Each row is a point on a tangle of strands that fork, close into loops and nearly touch. The rows are in no order.
Points whose rows are less than 48.9 apart are linked; no others are. Some points are linked to none.
<631>: [  4  -7  23  -6   5  -3   4   9  10  -4  15   2 -15   3  -9  -8 -11  10
 -14  20  -5 -17 -22  13  17  -1  15   9  14]
<1546>: [ 11  12  -2  25  -3  -8   0   4   7   6  -1   8 -15  15  -3 -20 -18   2
  10  17   7  -9 -20  -3 -14   6  11  -3  -5]
<971>: [  6   6   3  -5   4   7  14   2   3  -2  -1  -8  21   8   5  -2   2  -7
   9   4  22   1  16  12  -4   6 -25   5  14]
<918>: [-10  -3   0 -16  11  18  11   1 -13  17  -1   1   3   9   1   0   1 -12
   2   8  23  -7  41   0   9  -9 -33  16   4]
<112>: [  2  -1  13  -7  -7   2 -19  -8 -12  -8  -5  24 -19  19 -11 -12  12   7
 -13   6   8  -5   4   0  17  -7  19  13   1]
<262>: [-13  10  -3   3  -8   4  -1  -9 -12  10  -3  -4 -19   7 -14   7 -21  15
 -12 -33   9  -6  -3   1  13   8   1 -28   6]
<660>: [-16  -8  14  13   7 -14   5  -8   7  -8  15 -13  20  -6  31  -3 -28  -5
  12   5 -23  17   3   5   2  11 -29 -10  -2]
<1215>: [ -8 -10  11  -4   4  -4   4  -7   2  -1  17  -1  -5 -10 -11  -1  -6   2
  -7  23  14  -4  19  10  22   0   9  12  15]
<107>: [ -7 -19  24  -7   9   1   5   6  -6  -3  23 -11 -24  -5 -19   0 -17   1
 -16  12   4  -9 -19   3  13  -5   9   5  14]
<858>: [ 12 -13 -34 -15   7   5  -7   4  -9  16  -3  -8  -3  28  -2  13   0  21
 -14  -9  -9  -9  -2 -11 -10 -14  -2  12 -17]
<339>: [-22 -12 -10  -6  -4   0  -1 -12 -34   9   8 -29 -17 -10  -9  12 -14  -4
  -5  -2 -10  11  10  -1  12 -18   0  -3  12]
<771>: [  9   5   7   5 -20  -9 -10   2   7   5   5  -2 -10 -14 -16 -18 -14  -9
   7  11  -2 -21  -4 -11  11  15  28   8  -3]
<1641>: [  3  -4 -13 -15   1  -4  12  -5  26 -17 -16  16   5  -3   1 -12  26 -12
   0   1   6   1   0   1  -4 -12  -2 -11  -4]
<592>: [  4  -4   1   8  -4   2   7   0 -17   3  10 -17 -21  -7 -17   2 -26   0
   5   6  15   4 -20  -3  -8   2   7  -9  -6]
<1656>: [ -8  -1  16 -25  -9  -8 -26   6 -34  13  -7   4 -26 -14  -2  15 -11  18
 -11 -15  17   8 -11   8   9  10  -6   7  -7]
<909>: [-21   4  22  -6 -11   6  -3  -8  16  10  -6   5  29  -2  24   2  -1  -2
  22  -2  11 -12  12  -4  -6  12  -6   4  25]
<382>: [  3  -6 -11  -7   7  17  15  -1  -2   8   1 -13  29  24  10   4  -2 -11
  -2 -17   1  16  27 -14  -2  -8 -29 -17  -6]
<530>: [-10   4  12  30  28 -10   2  14  -3  -2  15  -2  -1  17  22  -5 -18  11
   7   3   1   0 -18  11 -18  14  -3  -5   9]
<76>: [  5   6  14  14 -13 -23   3   0  24  -3   2   2 -10  -1   9 -12  -8  10
   0  11 -20  -9 -28   4  10   8  21   6  -5]
<1354>: [ -1 -10  -5   0  -1   1  10  -2 -19   7  13 -26  -3 -15 -17   9  -9  -9
   4   1  -3   9  20   5  11 -11   6  -4   6]
<1036>: [ -5   2 -22  14  13  12   3  16  12   1  -4  10 -11   8  -5 -12  10 -20
   8  14 -10 -13  -6  -1 -23  15   6 -16 -16]
<1179>: [ -5 -12   9 -14  -6   0 -13   0 -18  -7 -15 -10  -4 -20 -23   3   5 -30
  -3  -6 -24  13  -1 -11   7  -4   6   3  -9]
<1543>: [  0  12  -6  -6 -20 -13  12  -3  13  -3  -7   2  23 -32  10  17  10   3
  24   7 -12   0  -7  16  -7   1 -17  14  -4]
<851>: [  4  -5   6  -2  -3 -15   7 -10  17 -15  -9 -16  16 -27  14   8   9  14
   3   3 -10   1 -17  28   1  -7   4  11   0]
<1531>: [ 11   6   0  -8   4  19  13   5  -1  10   5  -2  22   7  -3   3   4  -9
   1  -1  22 -15  29  -4  -1   2 -32  16   4]
<129>: [-11  -6  24  11   3  -2  -8  -5   5   5  -9 -12  27  10  28  -4 -12  -4
  16   0  -5  10  -5  -6  -4   0  11  -9  16]
<1041>: [ 10   9   0  29   7 -20   9   3   4 -11   7  -6  11  10  15 -12  -5   2
   3  -1   9  19  -3   5  -4   2   0 -12   8]
<1482>: [  7   7 -10  12  -4  12   8   4 -14   3   6  -4 -19  28  -8  -3  -6  10
  -5  -5  18   2 -11   1  -9  -5   3 -10   0]
<46>: [  2  25   2  -4 -21 -18  14   0  29 -11   1  15   4  -4  12   7   4  15
   7   6  14   1  -6   7   2   7 -15  23  21]
<313>: [  2  13   0  14  -9 -30  11  -8  18 -11  -3  13   6 -16  29  -3  -3  18
  10   3 -19  18 -10   7  -3  -3   7   8 -13]
<115>: [ -3  -3 -12   6  11  21   7  11 -13   6   1 -14  16  32  16   7   1  -5
   2 -18   2  19  17   2  -7  -8 -18 -22   2]
<9>: [ -1   4   9  -6  -9  -1 -28   0 -23   8 -12  29 -21  12 -12  -5   7  -4
  -7  -4  -3   0   4 -10  21   5  13  14  -3]
<714>: [-11  -2   7 -14  -7   2 -32  16 -37  10 -13  10 -15 -12  -7  21   4   7
  -8 -16  -6   5  -9   8  16   1  -1  15  -9]
<275>: [  2   0  -5  17  -5   3  10   8 -19  13  14 -26  -3 -12 -21   4 -23 -11
   9   1   2   3   2   0  -8  -3   2 -15  -6]
<504>: [-24 -10  10 -10   4   9   6   0 -14  14   1  -7 -20  34   3  -2 -12  -3
   2  10   9   7  15  -1 -11 -16   5  -2  15]
<222>: [  0   6 -19  23  26  -8  -6   8  -2  -5  -7  18   8   4  17 -12  10   3
  14  -3  -8  -1  -6  14 -33 -10  -1 -10 -16]
<1350>: [  5  -9  -5 -23  -3   5   0 -25  -8 -12 -10  18   6  -6 -10  -2  19   1
 -12  11  16   9   7   8  17 -19  -6  20   3]
<477>: [-18   6  23  -4  -9 -17  25   3  32   0  10   1   8  -4  21   7 -13   3
   4   6  -5   8   2   4  11   9 -15   3  25]
<1068>: [ 15   2 -12 -22   9   8   8  -4 -12   2  -4  -4 -14  15  -3  -6   0   2
  -9  16  16   7  20   4   8 -26 -13  19  -8]
<484>: [ 16   0 -16  13  -4   0  17   4   4  11  13 -10  16   8  -4  11   6   3
  -6 -18  -2  14  20 -14   4  -4   3 -18  12]
<935>: [-14   9  12  12   5 -13   6  -3  20  -1   7   2  11  25  22 -21 -11  -9
   9   8   6   5  11  -5  -7   5 -10 -16  10]
<1100>: [ -6 -13   6  -2   5  -6  -3  -5   7 -26 -12 -11   9 -17   1   5  20   5
   5  -3 -11  -2 -21  26  -3  -7  13 -10  -2]
<616>: [ 10   1  22   8 -16 -12 -12  -4   0 -12 -11  -1  -9  -7 -14 -10 -10  -4
  -5 -15   5  -1 -20  -6  16   6  17  -2  -1]
<1413>: [ 11   3 -10   5 -12   2  -4  -2 -12  15   2   5 -10   5 -18   6  -9   8
 -12 -32  -1  -9   2 -12  23  13   7 -12   2]
<581>: [  1   3   1  43   2 -20   6   0   7   2   1 -11  -9 -17   0  -6 -28   0
  -3 -17   9   1 -16   2   3   4   2 -20  -1]
<292>: [ 26   0 -15 -13   1  11   6  -4  -1  10   3   2   9  -8 -12   2   7   1
  -1  11   4   2  19   0   6  -8   4  13   0]
<855>: [  2  -1 -16 -13  -7   0  12   1  16   1 -10   7  26 -33   0  12  21  -7
  22   6 -11  -8   1  18 -10   4  -9   4   0]
<963>: [  6   6   6   3 -10 -20  15  -7  11  -9  -3 -11  24 -21  19  11  -4  11
  12   5  -7  12 -12  23  -2   2 -18  13  -3]
<1028>: [-10   5   0  -5   0  21   4   6  16  16   2   7  27   1   5  18   4  -7
   3 -21  15  -5  29 -28  -7   0 -27   5  20]
<270>: [ -2  -2  13  22  10 -25  19   4  14 -11   7  -7   3  13  17  -7  -6   6
  -8  -1   3  15 -13   7   6   3   9 -11  21]
<695>: [  8  -1  20   7 -14 -24  -6  -2  20 -18   0  -1  -3  -8   5  -9   2   9
  -9  -2  -4  -6 -23   2  15   5  24   6   8]
<13>: [ -4  -1 -18 -20   1   5 -10   2 -28  -2  11   0 -27  25   2  -4   3  17
 -23  -2  14  -3  -2   5   6 -13  -4  11   4]
<326>: [ 15  -9   4  -2 -10  11 -17   4  -2   6  -4  -2  16 -28 -13  15  13  -6
  -8 -13 -23  -6   9 -17   9  11  21   8  -6]
<723>: [ 15   0 -16  -4   1  10   3  -3   0  21  22   9   4  -8  -8  10   7   8
  -8   2   4  -3  33 -11  16  -2   6   9   8]
<698>: [-19  -9  24   6  11  -8   0  -4  11   1   1  -6  26   1  36  -7 -23  -4
  10  -1 -25  14 -11  -1   5   0  -8  -9   6]
<1295>: [ 33   7 -13   5   4   1  11   7   9   5  -5   5  18  17  -2 -15  -4  -6
  -4   9   2  12   5 -20 -11 -23 -12  -3 -23]
<354>: [ -3   8  13  25  20 -16   8  14   4   1   7  -1  -4   5  21   1 -15  22
  -1   5 -13  -5 -27  22  -7   6   8  11  -3]
<1476>: [-17  -9   5  -7  -2  12 -10   7  -3  -5  -6  -8 -11 -17 -13   2   7  -9
  12  17 -15 -21 -14  13 -18   8  16  -4  -9]
<412>: [  0  10  19  -5 -11  14 -19  -2 -16   5 -18  10 -21  -3 -11   7  -6  17
  -4 -20  12 -11 -18   2   1  18  10  -8  -8]
<1052>: [ 19  -4 -17  11 -10   2   8  -4  -7   7  11  -6   2   0 -17   4  -4   2
  -7 -17  -7   2   3 -16  15   2  13  -9   2]
<617>: [-19   4  14   7   0   3  -5   6   1 -16 -17   9 -22   2 -15  -7   0 -19
  -3  -4  -3  -4 -21  -3 -10  26   3 -24  -7]
<1026>: [-22   9   1  16  12 -11  -1 -15  16  -9  14   7  15   9  40 -22 -18  -2
  10  -2  -7   5  12 -10  -5  17 -15 -11   4]
<625>: [-12  12   9  -9 -12  23 -10  -4  10  14  -9  11  30  -3  16   5   5  -8
  17 -12  20  -9  19 -21  -6  -1  -9   8  24]
<1426>: [  6  13 -13  18   2   7  -5   9   8  10 -10  13  -8   9  -2 -16   4  -5
  14  15  -4 -18 -13   0 -25  -3  12  -8 -15]
<1382>: [ -9 -15 -30 -16  12  -7   3  -2   2  26   7  -5   5  17   9   7   0   7
 -25  -4   0   1  37 -14  18 -15 -15   7  11]
<1586>: [-11  -3  -1  -2   1  20  -6   0 -13   2 -16  -4  -5 -22 -20  10  -5 -20
  -7 -14 -21   8 -16 -13 -13  15  -5 -23 -23]
<1221>: [ 12   0 -11   6   0   3   3  -7   9  -9 -14  11   0  13  -1 -14  22  -3
  -4  -3  -4   1 -10  -1  -8 -17  15 -15  -5]
<1542>: [ -6   2 -12  -4   0  -6   6  -9 -10  17   9   2 -25  19  -6 -15  -3  -7
 -10   7   5  -1  33 -13  16 -20   4   1  11]
<567>: [  5  21  10  11  -2 -28  15  -7  18 -14   9  17   7   2  30  -4 -10  17
   7   7  -7  23  -5   1  -2  11 -13  16  -5]
<1304>: [-10   2   3  18  21  12  -2   0  -1   0   2  -9  21  22  25  -7   5  -8
  13 -11   6   7  14   1 -12   3 -12 -24   4]
<448>: [ 18   3 -12  38   9  -8   7   6 -15  -8   1 -10   7   6   3   1 -10   2
   0  -8   7  19 -12   3  -4  -5   0 -19   3]
<1361>: [-14  -2   9  -7  -2   0 -17  11 -17   7 -15  32 -13   6 -14   6  24 -14
 -12  -4 -16   2  17  -5  14   5  10   6   0]
<1128>: [-15   5  27  -8  -7   9 -14   1  -6   1 -26  10 -23  -8 -14   5  -4  -5
  -3 -13   0   1 -13  -3 -14  18   6 -19 -12]
<832>: [ -1  -6   9   4 -10  -3 -21   1 -21  14   9  -4 -17 -22 -20   5  -7  -9
  -4 -23  -1  -6  14  -4  32   5   4   7  -6]
<224>: [  7   9  -1  13  26  20   7   3   2  -7  -1  -7  24  21  27  -8   8  -3
   1 -16  17   0  14  -3  -5   3 -30 -13  -7]
<19>: [ -3  -1 -25 -27  -6   0  -3  -4 -39   9   9  -5 -24  14  -1  -3  -2  16
 -18 -11  15   1 -16  -3  -6   1  -8   4   1]
<524>: [  6  27  -4  -7  -5   0   9  12  20  -2   6   5  16   4   0  -2  -5  -8
  -1  -4  22 -11   9 -31  -2  -4 -35  16   4]
<907>: [-13 -10   8  -2  -1  -9  -5 -14 -20  -3  15  -1 -21   1 -13  -1  -2   1
  -9   6   6   5  15  -1  31  -9   7   3  12]
<1339>: [  1   8 -11   8  -7   8   8  -9 -17   1  -1  -3 -21  12  -6   3 -19  17
 -10 -20  20  12 -21   0   1   7   1 -27  -3]
<772>: [ 28   5 -20   9  -5   5   7   2  -4  11  -1   3  -3  13 -15 -14  -8 -12
   2   8  -2   6  -3 -19  -8 -13   9  -3 -17]
<56>: [-13   4 -13  13   9   6   1  11   4 -15  -5   7 -21   2  -7 -12  10 -19
   1   4  -6  -8 -21   0 -17  30   3 -20 -10]
<725>: [  8   0  -2 -11   6   8   5  -7   4  -5 -12   2  12  -3  -5   2  11   4
  14  18   8  -6  -5  27 -17 -15  -7   8   2]
<1102>: [ 19  19 -14 -18 -14  -2   8   4  24  -1  -5  17  11  -6  -6  -4  -1  -4
  -3   7  19   0   5 -25  -5 -18 -15  18   3]
<1433>: [ -6  19  12   8   1  -8  11   4  14   2   9  -7  22  -8  26  10   3  13
  18  -1   4 -15  10  26  -2  28 -19  15  10]
<1446>: [ 23   5 -12   6   8   8  12   5  -3   5   9  -9  17  24  -3  -6  -9  -9
  -4   0   6  18  15 -14  -5 -12 -22 -13 -12]
<1049>: [-12  -6  22   9   0 -21  19   5  23   2   6 -10   7   1  13  -1 -12   0
  -4   8  -4   4   0   6   7  -1   4  -9  26]
<1636>: [  7 -16 -20 -18   9  14  12  -2  21   7  -7  11  20 -18 -10  15  27 -11
   8   5  -6 -13  12   4 -13   3  -8   2  -4]
<587>: [  0 -13 -20   3   9  15   2   3   5  -3 -12  10 -10  21  -6   2  25  -4
  -9 -18 -12  -2 -10 -10 -10  -6   4 -21 -15]
<1125>: [  9  17   7  10   6  -8   4   2  12   2  -1  -4  13  -3  15   3   7  19
  15  13   1 -13   2  30 -10  13   2  12   6]
<389>: [ -9 -11 -15  -2  12  12   3   9  -2 -13   3   1  -8  -4   1   4  19  -2
  17  13   0  -1 -18  17 -34   0   4 -19 -12]
<1034>: [ 21  -1  -6   5  -5  19 -12   1   8  20   0  17   2   6  -6   6  21  18
 -11  -7  -5 -25  15 -10   5   5  22   9   0]
<839>: [  0  -9  15  -9  -1  -2 -17  -4  -4   0  13  -5  -7 -28 -13  -1  -2   2
   0  27   5 -14  10  10  22   4  16  24  -4]
<333>: [  9 -10  -4 -21  -1   6 -16  -7 -32  -6   0 -14 -13 -18 -16   4   1 -12
   3   7 -16  13  -5  -7  15 -11   8  14 -10]
<345>: [  2 -21  27 -10  -1   0 -17   4  -3  -3  10 -16 -18 -17 -17   0 -16  -8
 -10   1  -2  -6 -28   6   7  -5   4  16  -2]
<1048>: [-23 -12  26   3   7  12   8   9 -10  16   4  -7  -7  23   3   6 -17  -2
   5  11   2   2  -7  -2 -20  -4   8 -11  19]
<392>: [-10  28  -8   5  -3   6   9   6  17 -13  10   0  18   7  21  -5   3  -9
   4 -13  17 -20  -1 -28  -3   9 -40  13   1]
<1004>: [-12  -4 -19  10  23 -10   2   8   7 -17  -4  10  -5  -2  17  -5  10  -2
  19   8  -8   5 -14  23 -24   3   1 -12 -16]
<549>: [ 22   4 -15   1  -1   0  11   4  24  13  14   1  14  12  -3  16   1  12
 -10 -12   9  10  27 -28  -1  -4  -3  -2   5]
<1065>: [-14  -8  -9  -8   5   9   2  10  10 -13   2 -10  -5 -17   0   5  11 -11
  21  22 -13  -9 -10  28 -19  11   6 -10 -11]
<32>: [  6  12   1  15  -8 -15   9  10  13   1  17 -18  19 -17   8   2  -7   2
  11   5   1   1   8  10   1   6   1  -5   6]
<1213>: [ -2  15   5  24  15 -12  -5   8   1   4   4   3   6   4  19   0  -2  21
  17  10 -11 -10 -15  28 -21   8  10   9 -10]
<614>: [ -9  -4   1 -24 -10   0 -10  -3 -39   6  12  -4 -25  -2  -3   8 -11  21
 -12 -16  17  -1 -14   4   6  12  -5   0   0]
<790>: [  9   0  13  26  -5 -11   1  -6   7  -5  -3  -8 -15  -5  -9  -8 -19   5
  -6 -14  13  -4 -28  -1  12  10  13 -15  -1]
<238>: [  7   2 -10  -6  -4  10  -3  -9 -16   2  -5   2 -17   3 -22  -9  -7 -12
   7  15  -4   4 -15 -14 -12  -5  16   2 -15]
<426>: [  5   9   6  25 -12 -27  10   7  16   4  14  -3 -10   1   2 -15 -24   1
   8  14  -6  -6 -11   1   4  11  10  -4  -1]
<621>: [ 16 -18 -29 -19   8  -4  -9  -6   3  17  -4  -4   2  19   1  11   3  22
 -19   1  -7 -10  17 -13   7 -14  -5  23 -15]
<802>: [  1  -8  -2   2  -4   3  -5   0   8   6  -8  -1  14 -17 -16  11  16 -18
  -6  -6 -33  -4   6 -23  -4  20  16  -8  -5]
<1063>: [-16  -3   7  -4 -12  -6  -7   4  25 -16  -6  -5   1 -27   9   1  21  -8
   3   0 -24 -18   4  17   2  20   9  -4  -5]
<1054>: [  9  -4 -11 -23   2  12   0  -9 -20  -6  -2  -1 -21  20  -7  -5   8   7
 -10  11   9   5  -1   5  -3 -26   1  10  -7]
<242>: [-20 -11  19  26  18 -18   8  12   4  -1   4 -12  10   2  26  -1 -27  -7
   0  -3 -17  14 -15   6  -5  -3  -4 -14  11]
<72>: [ 20   9 -12  27  23   4  -7   9  -6   4  -7  10  13  17  14  -8   6   8
   3  -4  -5  -2  -3  -4 -27 -16  -8  -7 -20]
<619>: [  0  -6   0   2  -7   5  -6  -4 -14  -4 -10 -10 -13 -15 -17  -5 -19  -8
   6  12  -2   6 -33  -7 -13   2  12  -6 -17]
<1099>: [-12  24   6  13   0 -18   8 -10  15 -14  20  10   9   0  32  -3 -16  10
  12  -7  -2  18   8  -7   2  21 -23   4  -1]
<1480>: [  8  16 -13 -20 -20  -7   3  -9  28 -10  -8  19   7 -14  -3  -7   5  -4
   2  13   5   4  -1 -15  -1  -9   6  10   7]
<766>: [  4   1   7   9  -3 -22  13  -1   7 -14  11 -16  25 -16  24   4 -18   2
  10   6  -9  25  -3  15   5  10 -31   4  -6]
<190>: [  6   3 -19 -24   3   4 -21  -6 -24  22 -11   7 -22   6 -12   5 -11  -2
  -3 -12 -16   4 -14 -21   6  13  -1   6 -10]
<951>: [ 18 -11 -19 -24   4   9  -7 -13 -16   8  -1   3  -2  -4 -13   6  10  -2
  -3   8 -19  10   8  -8  12 -12   5  15  -9]
<1070>: [11 10  3 -2 -7 -9 12 -2 23 -9  2  4  5  4  6 -8  4 10 -3  9 23  0  7  6
  4  1  2  6 22]
<1035>: [ 12  -6   2   1   1   3   0   2  -4  -9   1 -20   8  -7  -8   4  -3   9
  11  20   0   2 -15  21 -10  -7   7   2  -2]
<681>: [-10  11  18  -2 -14 -16  21   4  30  -4   9   5   2 -10  19  18  -2  17
   5   4   7  -3  -2  10  13  16 -16  24  27]
<1513>: [ 10  -3 -24  -6  -4  17  -6  -2 -10   9 -11   8 -10  25  -6   4   8  12
 -13 -16  -8  -6 -15  -9 -11  -9   7  -5 -13]
<476>: [-12   1  -3  -8   6   2  11  -3 -13  11   3 -10 -18  33  -2 -13 -12 -16
   0   9   8   9  27 -11  -4 -23  -5  -2   3]
<255>: [ 22  19  -6  17  22   4   0   5   6   1   0   1  29  14  22  -8   8   6
  -2  -8   6   0   9  -6 -13  -2 -22  -2 -12]
<417>: [  4 -15  -9 -29   0   7   6 -15   5 -18 -13  15   6  -4 -15  -3  26 -14
  -8  -2  -2   9   9   0   9 -16  -1  -2  -2]
<774>: [  2   0  -9 -15   9   8  12  -5 -11  10   0   5 -10   5   1  -2   6  -1
 -11  15  26  -2  34   2  21 -18 -28  27  -2]
<1235>: [ -9 -16 -11 -26  10  23  -9   6 -10  -8  -1  13 -12  11 -11   8  29  -7
  -7  -6 -10  -5   9   8  -2   1   0  -4 -10]
<570>: [ -3   4  -6 -18  -2  17  -9  -9 -21  13 -18   4 -17  -8 -17   7 -13 -10
  -4 -11 -17  10 -16 -22  -7  11   0 -11 -21]
<10>: [ -1   5  -2  14   1   9  11   7  -5   7   7  -8  -7  24  -2  -2   0   2
   2  -4  13  -1  16   6  -5  -2   6 -13  15]
<265>: [  9  -2  -7  29   8 -11  -1  -1 -10 -13  -9  -7   3 -12   8   0  -3  10
   1  -5  -1  11 -31   9 -11  -8  10  -7  -4]
<7>: [  5 -11 -29 -11  11  -1 -13   1  -5  17  12   3   1  21   1   7   6  18
 -28 -10   0 -11  21  -6  21  -4  -4  14  -1]
<810>: [  5   4  -6  29   6 -29  -1   1  -1 -14  -4   2  13 -14  23  -6  -7  14
   5  -4 -16  14 -15  14  -9  -2   8   5  -8]
<352>: [ -2  -8  15 -15  -1   0 -21  -9 -10  -9  -5   7  -7 -16 -15  -7   6  -9
   2  22  -8  -3   4   4  12  -2  21  16  -2]
<1550>: [  3  17  -3   0   1   7  10   4  20  15  10   3  24   6   4   4   1  -8
   1  -9   9   3  30 -25  -7  -3 -16 -10  13]
<994>: [  9  11   2  -6   0   1   7  -6   6  -3 -13   1  23   8   4  -8  10  -5
   9  11  15 -10  -4  11 -15  -9 -34  17  -2]
<1242>: [ -7 -13 -10 -17  14  24   1   6   1 -14  -4   4  -9   3  -3   5  32   1
   6   4   7 -11  -4  21 -20  -5   3 -12  -7]
<423>: [-30  10  19   2  -4  -5   8  -4  20   2   7  -4  22 -11  29  13   2   2
  22 -10   1  -8   8   8   0  25 -18   5  21]
<228>: [ 15  15   1  -4 -13  -4  -4  -6  19 -15   6  15  -1   1   0 -12  14  12
 -14   1  22  -3   9 -11  14  -4  15   3  18]
<1516>: [ -2 -14 -10  11   6  12   1   6  -1  -6  -6 -10   6 -17 -19  10  11 -23
  -4 -11 -30  -1  -8 -12  -6  22   2 -19 -14]
<1181>: [  1  -3   3 -18 -19  -7 -10  -2  13 -17  -9  -7  16 -38  -5  -2  11 -17
  -2   2 -20   7   1  -6   7  -3  13   2  -3]
<1272>: [ -3   2 -16  -7  -1  -6 -11  -8 -15   9  17   9 -23  13  -2  -9  10   3
 -18   3   5   5  22  -7  35 -11  -2   7   4]
<678>: [ 20  -3 -17  -7  -8   3  -3  -5  19  12  17  14   3   0  -8  15   8  19
 -14 -10   4   2  26 -30  10  -1  10  13   5]
<256>: [-21 -15  25 -16  -3  10 -21   3 -15  -7  -5   1 -18 -17 -18   7   5  -3
   2   9  -5 -17 -16   6 -13   9  14   7  -7]
<962>: [ -7 -12  14 -13 -10  10 -20   2 -30 -12 -14   3  -7  -6 -13  15  14   4
  -4 -13  -8   4  -9   7   4  -7  11   4  -5]
<396>: [ -4 -15  21  -2  -7   2 -20  -1 -18   4  11 -13 -28 -17 -20   8 -17  -3
  -5 -17  10  -5  -4   4  14   2  -2  10  -6]
<1076>: [  5  -5  22   2  -4  -2  -9  -2  -1  -8   3   9 -18  12 -13 -10   0  12
  -8  10  10 -18  -9   3  14   5  23   9  11]
<876>: [ 15   0   1  -3 -16   1  -7   0   6  -8   2  -7  17 -30  -7   3  11   2
  -5  -1  -4  -4   4  -1  11  -2  20   6   1]
<1211>: [ 13  11  -3 -15 -15   3  -8  -6  21  -8  -4  24   3  -7  -4  -9  20   0
 -10   2   2   0   7 -20   7  -7  22   5   8]
<849>: [ -6 -14   7 -25  -3   1  -5 -19   4 -12  -9  17   5 -16 -13  -4  14  -2
   2  25   7  -6   2  18   8  -6   4  17   5]
<116>: [-17  -6  16  41   6 -14   6   2   6   8  -9 -18   3  -5  12   1 -24  -5
   0 -12  -2   6 -12   0  -6  -6   3 -19  13]
<1283>: [-18   0  15  23   2   6   8   8  -1  13   3 -10  -9  18   0   5 -10   4
   8   1   9 -12   3   6 -12   5  11 -17  20]
<1528>: [-12 -15   9 -11 -10  -8  -7   1   3 -26 -11 -11   0 -19 -15  -6   7 -26
   0   4 -20   6  -9   5   4   1   9  -7  -7]
<279>: [-11  -5  17  -1   2  14  -3  -8   0   7  -9  -9  24  19  16  -3  -5  -9
  18  -1   8   9  15   0  -7  -7  -1 -13  13]
<370>: [  8   2  12   3 -14  -1 -18   3  -8  12   3  -4 -15 -24 -21  -6 -10 -15
   0  -8  -2 -16   5 -16  22  14  18  10  -7]
<1647>: [-18 -13  -4 -19  10   6 -17  16 -16   1  -6  25 -17  19 -10  13  27  -9
 -17  -4 -15   4  16   1   9   7  -6   5  -5]
<1431>: [  0 -11   6  -6  -5   7  -6  -6 -14 -19 -11 -10  -1  -9 -10   8  12   6
   2   0  -5   3 -23  12  -7 -14  13  -6  -5]
<1317>: [ -1  -5  -9 -19  13  16   7   3   9  -3 -12   8  -4   4 -10  -4  17  -4
  10  18  10 -14   3  19 -23 -19  -6  -1 -14]

A piece is all that can be reached along the links. How many separate loops has the piece of each point below (a circle has one, a figure eight two, a Y none), and how many tips (points with one link)?
<581> | loops 2, tips 5
<1413> | loops 0, tips 3
<477> | loops 0, tips 2

A fork is a point with three links, a tip a point with one. Leave the first point through the second and follow the links. Name the first fork or tip that comes.
<448> / <1041> | <392>
<1283> / <1048> | <1382>
<370> / <832> | <1242>
<1049> / <270> | <935>
<587> / <1221> | <549>
<951> / <333> | <190>
<1128> / <617> | <698>
<1550> / <1028> | <530>
